Points, in no order, along strands that fork, close into loops and pass close to each other.
In the rows, zero is written as 128.
Points whose rows are less than 133 apart are linked; no others are. Some points are linked to none.
Z_749: [113 154 147 135 101 140 113 133 153 181 129 159 141 139  67 146  72 103
 143 151  91 160 114 107 131 156  69]
Z_57: [ 94  96 126 159 176 134 125 153 135 133 150 110 122 142 125 156 100 123
 105 176 168  92 163  67 144 161 128]
Z_507: [137 124 108 107  66 127 152 134 146 165 106 121 138 119 142  73 133 138
 140  78 114  85 109 194 107 117 164]
Z_6: [111  91 103 157 117 154 190 181 134 103 176 110  96 124 106 165 113 149
 130 143  88 122 162  73 116 149 134]
Z_840: [178 122 119 140 178 181 124  99 121 159 128 148  92  92 115  50 187 128
 153  89 131 158 112  78 166 152 136]
Z_530: [168 151  71 151 176 174 182 116 106 155 139 105 103 162 139 101 158 109
 148 107 133  69 110 123 162 128 153]
Z_997: [128  58 180 136 134 139  89 132 113 103 119 161 120  98 178 126 122 133
 119 122 196 151 148 148  90 167 127]
Z_907: [168 103 147  87 100 148 159 124 131 148  80 153 138 100 147  84 114 128
 135  66  93 112 118 164  97 136 124]
Z_309: [108 183 168 128 142 139 175 177 129 135 214 172 151 152 119 155 126 136
  80 125  66 111 150  80 129 100 142]
Z_799: [153 145 139  83 144 123 169 137  99 160 143  87 142  62 121  99 146 102
 155  86 157 168 112 141 123 154 142]
Z_953: [143 151 108 129 153 120 173 145 121 164 122 111 142 157 123 106 140 109
 140 140 149 101 102 106 145 144 138]
Z_200: [108  98  90 149 128 104  84 171 123  95  99 105  95 139 118 209  34 113
 125 124  76 120 126 144 102 106  82]
Z_504: [153 172 116 151 143 180 189 105 109 123 122 116 103 181 154 160 148 125
 134 156 116  59 127 111 183 105 135]
Z_323: [ 90 129 109 137  86 130 102 118 125  55 145  84 109 101 104 168  93 132
 150 159  88 131 141 121 150 104  92]
Z_199: [132 158 147  91  89  95  88 133 110  81  96 142 186 146 104 162 145 111
 113 119  91 142 131 110 143  71  96]
Z_149: [134 205 128 111 107 114 144  92 143 135 148 143 141 148 123 102 182 140
 124 118  97 109  93 131 168  72 148]
Z_934: [112 127 134 105  74  82 128 103 146  73 106 118 148 117 130 153 164 165
 122 153 126 131 160 148 124  95 148]
Z_656: [ 75 126 146 157 111 123 140 151 134  79 142 112  78 108 140 149 123 176
 136 193 156 123 157 109 131 132 143]
Z_253: [ 99  91 119 136 161 143 183 143 138 122 166 120 120  96 112 155  72 143
 123 178 137 142 162  86 108 182 137]
Z_716: [166 166  76 104 204 102 137 108 146 164 197 116 123  81 108 104 184 109
 104  67 115 138  93  86 141  86 147]
Z_207: [132 161 127 119  69 126 148 142 137 121 185  75 146 123 104 145 188 165
 136 147  71  82 108  99 176  91 123]
Z_652: [132 134 115 147 108 158 151 109 102 114  79 105  95 164 177 133 147 129
 151 135 136  51 127 172 160  96 144]
Z_774: [145  91 188 138 139 163 140 156 129 139 100 169 101 109 157 139 143 113
 135 105 160 137 166 121 108 182 117]
Z_4: [ 94  90 104 145  90  87 134 165 130 144  61  91 112 140 120 142  90 177
 158 200 121 110  99 122 115 135 122]
Z_114: [151 183 151 103 130 115 153 154 117 155 181 124 159 134  83 123 190 132
 137 124 103 165  76  57 166 114 128]
Z_645: [138 167 152 115  94  95  60 156 110 130  95 171 181 153  95 145 177 102
 135 109 154 120 103  91 154 100 115]
Z_885: [ 94 194 128 173 122  98 139 184 136 169 179 154 135 190  94 172 143 124
 123 182 129 139 162 113 134 117 142]
Z_499: [131 164 149 134 162 132 102 126 146 106 165 190 144 152 111 100 171 124
  77  99 104 154 168  78 145 101 151]
Z_78: [118  93 142 120 136 161 102  59 108  99 120 141 137 101 198 105  78 155
 112 155 137 123 131 201  84 118 108]
Z_588: [ 90 100  84 102 141 100 156 119 120  99 141  75 152 107 127 115  55 138
 118 166 124 142 145 177  74 141 140]
Z_672: [185 156  55 129 209 162 165  88 105 146 175 125  87 117 126  93 169 116
 120  88 100 112  90  76 166 111 152]
Z_227: [140 140  72 167 156 151 143 127 149 161 202  80 139 151  87 146 158 113
 134 134 134 107 141  75 182 151 135]
Z_473: [107  61 128 140  64 136 104 153 126 110  78 131 100  99 154  88  93 181
 134 135 115 117 124 162  85 127 149]
Z_443: [124 144 113 161 136 142  89 128 160 150 162 110 132 129 100 139 140  97
 132 117 136  88 152 118 166 144 102]
Z_28: [142  57 119 147  60 143 106 100 138 153  57 157 114 126 149 107 122 160
 150 124 127 124 117 213  78 131 129]
Z_852: [129  94 109 127 125 131 143  98  93 135  37 113 138 160 160 105 103 168
 135 186 128 133 107 167 115 116 146]
Z_689: [137  86 122 102 146 126 193 113 171 140 112 149 163 105 123 152  57 136
 103 133  67  99 150 113  91 140 106]
Z_564: [106 122 128 129 145  71  48 123 127  98 115 135 159 170 139 173 108  88
  90 128 182 145 142 162 106 121 133]
Z_461: [145 129 111 119 121  82  60  86 129 108 108 143 170 149 116 134 160  92
 125  91 186 128 117 168 127 122 131]
Z_95: [122 148 100 137 166 139 145 115 122  91 164 124 142 160 127 216  76  84
  95 125  89 103 175 141 132 102 102]
Z_535: [149 190 121 133  95 158 131 110 128 136 192 116 124 164  99 129 193 151
 123 115  44 115  83  99 191  70 132]
Z_380: [132  70 107 168 185 134  76 110 114 145 111 115 134 167 179 108 113 119
 115 157 205 105 131 153 112 153 124]
Z_498: [126  42 139 179 166 165  82 131 123 119 116 126  99 136 168 112 132 150
 119 166 185 147 163 132 111 173 126]
Z_400: [140  57 119 176  76 137  96 102 149 108  57 152  89 150 144 170 157 162
 146 141 124 158 159 189 108 132 123]
Z_931: [116 132 135 128 118 118 111 130 134 147  81 152 126 168 150 144  75 110
 112 121 109  95 110 169 108 113 118]
Z_39: [107 145 118 134  95 180 107 110 103  73 138  78  99 107 136 141 135 118
 151 126 103  94 137 138 184  97 111]
Z_572: [146  87 128 133  98 110 111 118 129  91  56 129 129 152 138 175 167 144
 125 144 138 138 164 140 135 106 126]
Z_528: [118 151 174 116 126 100  75 125 131 137 126 146 149 106 147 177 112  89
 137 129 210  81 131 150 130 159  92]
Z_267: [156 137 103 114 142 162 142  89 122 111 135 122  99 116 136  49 182 133
 120  65  85 178 113 143 145  91 173]
Z_201: [152 132 133 128 186 128  91  98 131 151 120 171 139 158 110  97  99  78
 122 121 149 184 102 115 119 163  93]
Z_220: [155 130 165 137 161 182 173 126 152 143 148 177 106 126 130 135 148 108
 107  94 114 154 179 120 123 162 124]
Z_261: [126 116 135 141 118 197 114 106 113  95 136 110  88  92 162  86 165 140
 147 120 135 107 152 153 168 129 142]
Z_344: [122  86 146 146  89 128  74 139 164 175  67 149 124 132  98 141  84 140
 145 155 100 132 111 103 133 155  62]
Z_302: [144 108 104 167 138 202 136 110 139 166 135 103  92 110 118  57 173 150
 155 120 127 118 132 120 156 156 140]
Z_50: [ 68  91 130 157 100 141 138 151 150 113 122 120  73 119 145  94  85 188
 125 178 113 115 141 135 107 135 158]
Z_25: [127 126 136  92 158 125 158  57 122 121  86 136 164 123 171 101  82 151
 117 179 140  97 120 167 107 116 131]
Z_376: [133 136 165  95 101  97  90 133 100 128  62 148 157 152 119 122 123 104
 147 132 166 159  75 119 126 132 117]
Z_740: [118  93  90 130  85 104 123 177 140  79 106  89 116 100 100 167  73 141
 155 133  77 109 127 112 104 108  86]
Z_794: [ 94 115 147 119 107 169 109 132 136 126 160 116 111  75 140  50 128 151
 108  91 108 118 125 122 149 121 163]
Z_310: [ 76 116 128 133 126  92 110 124 155  75 166 118 104  89 138 144  56 141
 120 156 137 145 159 164  77 136 121]
Z_425: [168  98 137  99 136 158 151 138 106 134 124 129 131  76 149  84 155 109
 133  42 138 150 145 180 101 148 154]
Z_151: [ 82 178 169 130 105 137 111 123 147 140 147 148 115 131 119 101 132 139
 128 154 138 136 117 104 157 136 134]
Z_770: [129 121 133 123 161 149 151 125  95 166 107 119 135 120 137  77  87 119
 154 161 177 126  96 126 113 179 124]
Z_24: [136 116 142 107 104 147 115 143  90 122 105  91 120  77 142 136  82 101
 174 117 148 114 122 157 114 155  88]
Z_866: [125 157 127 116  97 125 155 159 113 121 170  86 144 120 109 190 133 119
 152 146 102  73 118  86 166 120  94]
Z_625: [110 106 120 185  79 157 142 168 140 137  91 126  43 156 133 155 109 136
 167 149  98 132 134 164 122 141 119]
Z_981: [ 92 166 122 162 112  86 126 131 168 160 128 154 124 189 125 156 158 137
 113 170 174 117 156 159 127 125 164]
Z_369: [152 141  78 119 184 127  88  72 151 121 163 127 116 102 109  46 172 124
 101  71 101 163 107 111 142  91 155]
Z_72: [152 170 119  80 178  95 157  88 137 143 174 105 152  72 119 104 162 113
 117  75 144 173 118 145 124 116 151]
Z_833: [157 131 133  78 184  98 150  82 123 111 112 140 175 112 147 103 136 108
 117 100 163 156 137 147  99 134 140]
Z_788: [119  79 155 116 131 153 103  94 108  83 153 131 126  66 177 102 108 149
 121 141 163 172 164 191  67 155 122]
Z_387: [138 177 107 132 102  94  91 117 138 155 129 138 132 140 111 107 199 103
 145  74 179 109 101 153 149 122 154]
Z_137: [122 159 136 141 150 136 161 151 151 136 190 145 139 170 108 104 167 154
  77 130  95 122 151  64 152 112 169]
Z_882: [123 139 145  99 150 138  87  86 118 119 148 138 140  80 154  35 134 139
 112  93 155 111 107 119 131 118 164]
Z_673: [ 98  83 138 125 116  69  56 109 105 115  89 133 141 163 161 129  97 130
  96 151 197 172  91 174 100 131 149]
Z_834: [139 134 133  87 100 103 148 168  97  78 132 101 175 132  92 182 132  96
 129 115  79 169 130  92 137 100  87]
Z_401: [133 122 108 110 124  95 175 156 121  99 117 108 147 151 107 193 100  91
 132 121  97 167 155 150  95 129 103]
Z_900: [142 148 167  93 114 113 157  93 135  80 125 141 143 114 138 116 199 154
 110 121 130 158 163 118 148 105 153]
Z_784: [143 202 172 108 112 116 155 160 140 191 157 166 138 117  94 123 178 115
 143  81 121 164  92 105 138 131 122]
Z_739: [140 161 164 129 144 132 123 150 142 154 155 150 132  95 136 173 144  89
 131  92 171  66 161 132 140 148 101]
Z_742: [ 97  77 104 157 139  95  88 153 131  80 103 106  75 111 158 169  36 164
 119 140 119 118 129 156  80 115 121]
Z_269: [143  87  97 149 104 110 189 193 133  85 117  92 109 130 108 205 116 166
 159 160  81 103 142  96 102 117 107]
Z_832: [102  78 101 136 150 113 139 152  89 131  67  79 115 166 145 131  81 146
 119 190 142 136 115 120 122 133 147]
Z_714: [152 182 161  87 113 111 152 101 125 112 124 177 140 110 149 115 196 131
 121  64 127 117 113 140 135  91 160]
Z_354: [140 158 166 106  91 112 134 160 144 192 139 129 129  85 104 124 139  92
 165  80 154 156 108 141 125 175 105]
Z_810: [187 148 104 114 163 133 190 142 108 150 202  87 150 132 104 128 205 143
 122 114 109 127  85  48 165 117 163]
Z_483: [140 163 143 106 176 116  63  82 130 118 138 179 134 126 129  75 135 101
 117 101 160 141  96 108 136 137 116]
Z_607: [136 119 156 101 136 110  70  68  90 116  80 147 162 149 161  92  97 120
 128 163 183 173  78 160 104 131 115]
Z_431: [113 130 167 113 140  95 108 148 125 177 118 133 135 123 147 116  87 104
 136 138 217 121 106 142 103 189 126]
Z_229: [137 104 116 104 149  85 162 155 136 118 103 118 162 153 130 136 126  99
 108  97 150 155 151 161  82 138 150]
Z_767: [106  81 120 166 127 119 109 153 139 179  59 122 105 163 113 179  71 166
 137 185  92 113 106  83 139 142  90]
Z_553: [ 99 170 158 141 132 140 129 165 125 158 177 177 157 145  71 179  89 106
 122 164 102 165 135  56 139 142  91]
Z_326: [115 169 139 148 135  93 157 206 118 178 148 165 158 182  88 205  96  98
 126 170 116 175 150 103 104 132 115]
Z_241: [120 138 117 133  73 163 187 146 122 143 115  96  99 124 150  95 150 160
 162 129  96  72 119 159 140 113 155]
Z_84: [140 146 104 129 168 139 104  86 165 116 186 148 147 135  87  98 148 105
  90  83  85 190 160 111 142 111 132]

How many points has the smallest loop of links through each point below? Write 0 if it is on no loop.
Z_530 | 11
Z_354 | 0
Z_25 | 0
Z_882 | 0
Z_714 | 0

A tip is a point with one link. Name the tips that can be reached along the links from each point below, in the order of the rows.
Z_794 | Z_57, Z_840, Z_588, Z_201
Z_401 | Z_309, Z_227, Z_267, Z_387, Z_810
Z_714 | Z_656, Z_866
Z_885 | Z_380, Z_220, Z_981

A fork is a point with three links, a tip a point with one. Leave the first point through the second and follow the links. Name the first fork or tip that comes.
Z_401 / Z_834 | Z_387
Z_326 / Z_553 | Z_997
Z_387 / Z_461 | Z_72
Z_852 / Z_832 | Z_981
Z_866 / Z_207 | Z_656
Z_473 / Z_28 | Z_866
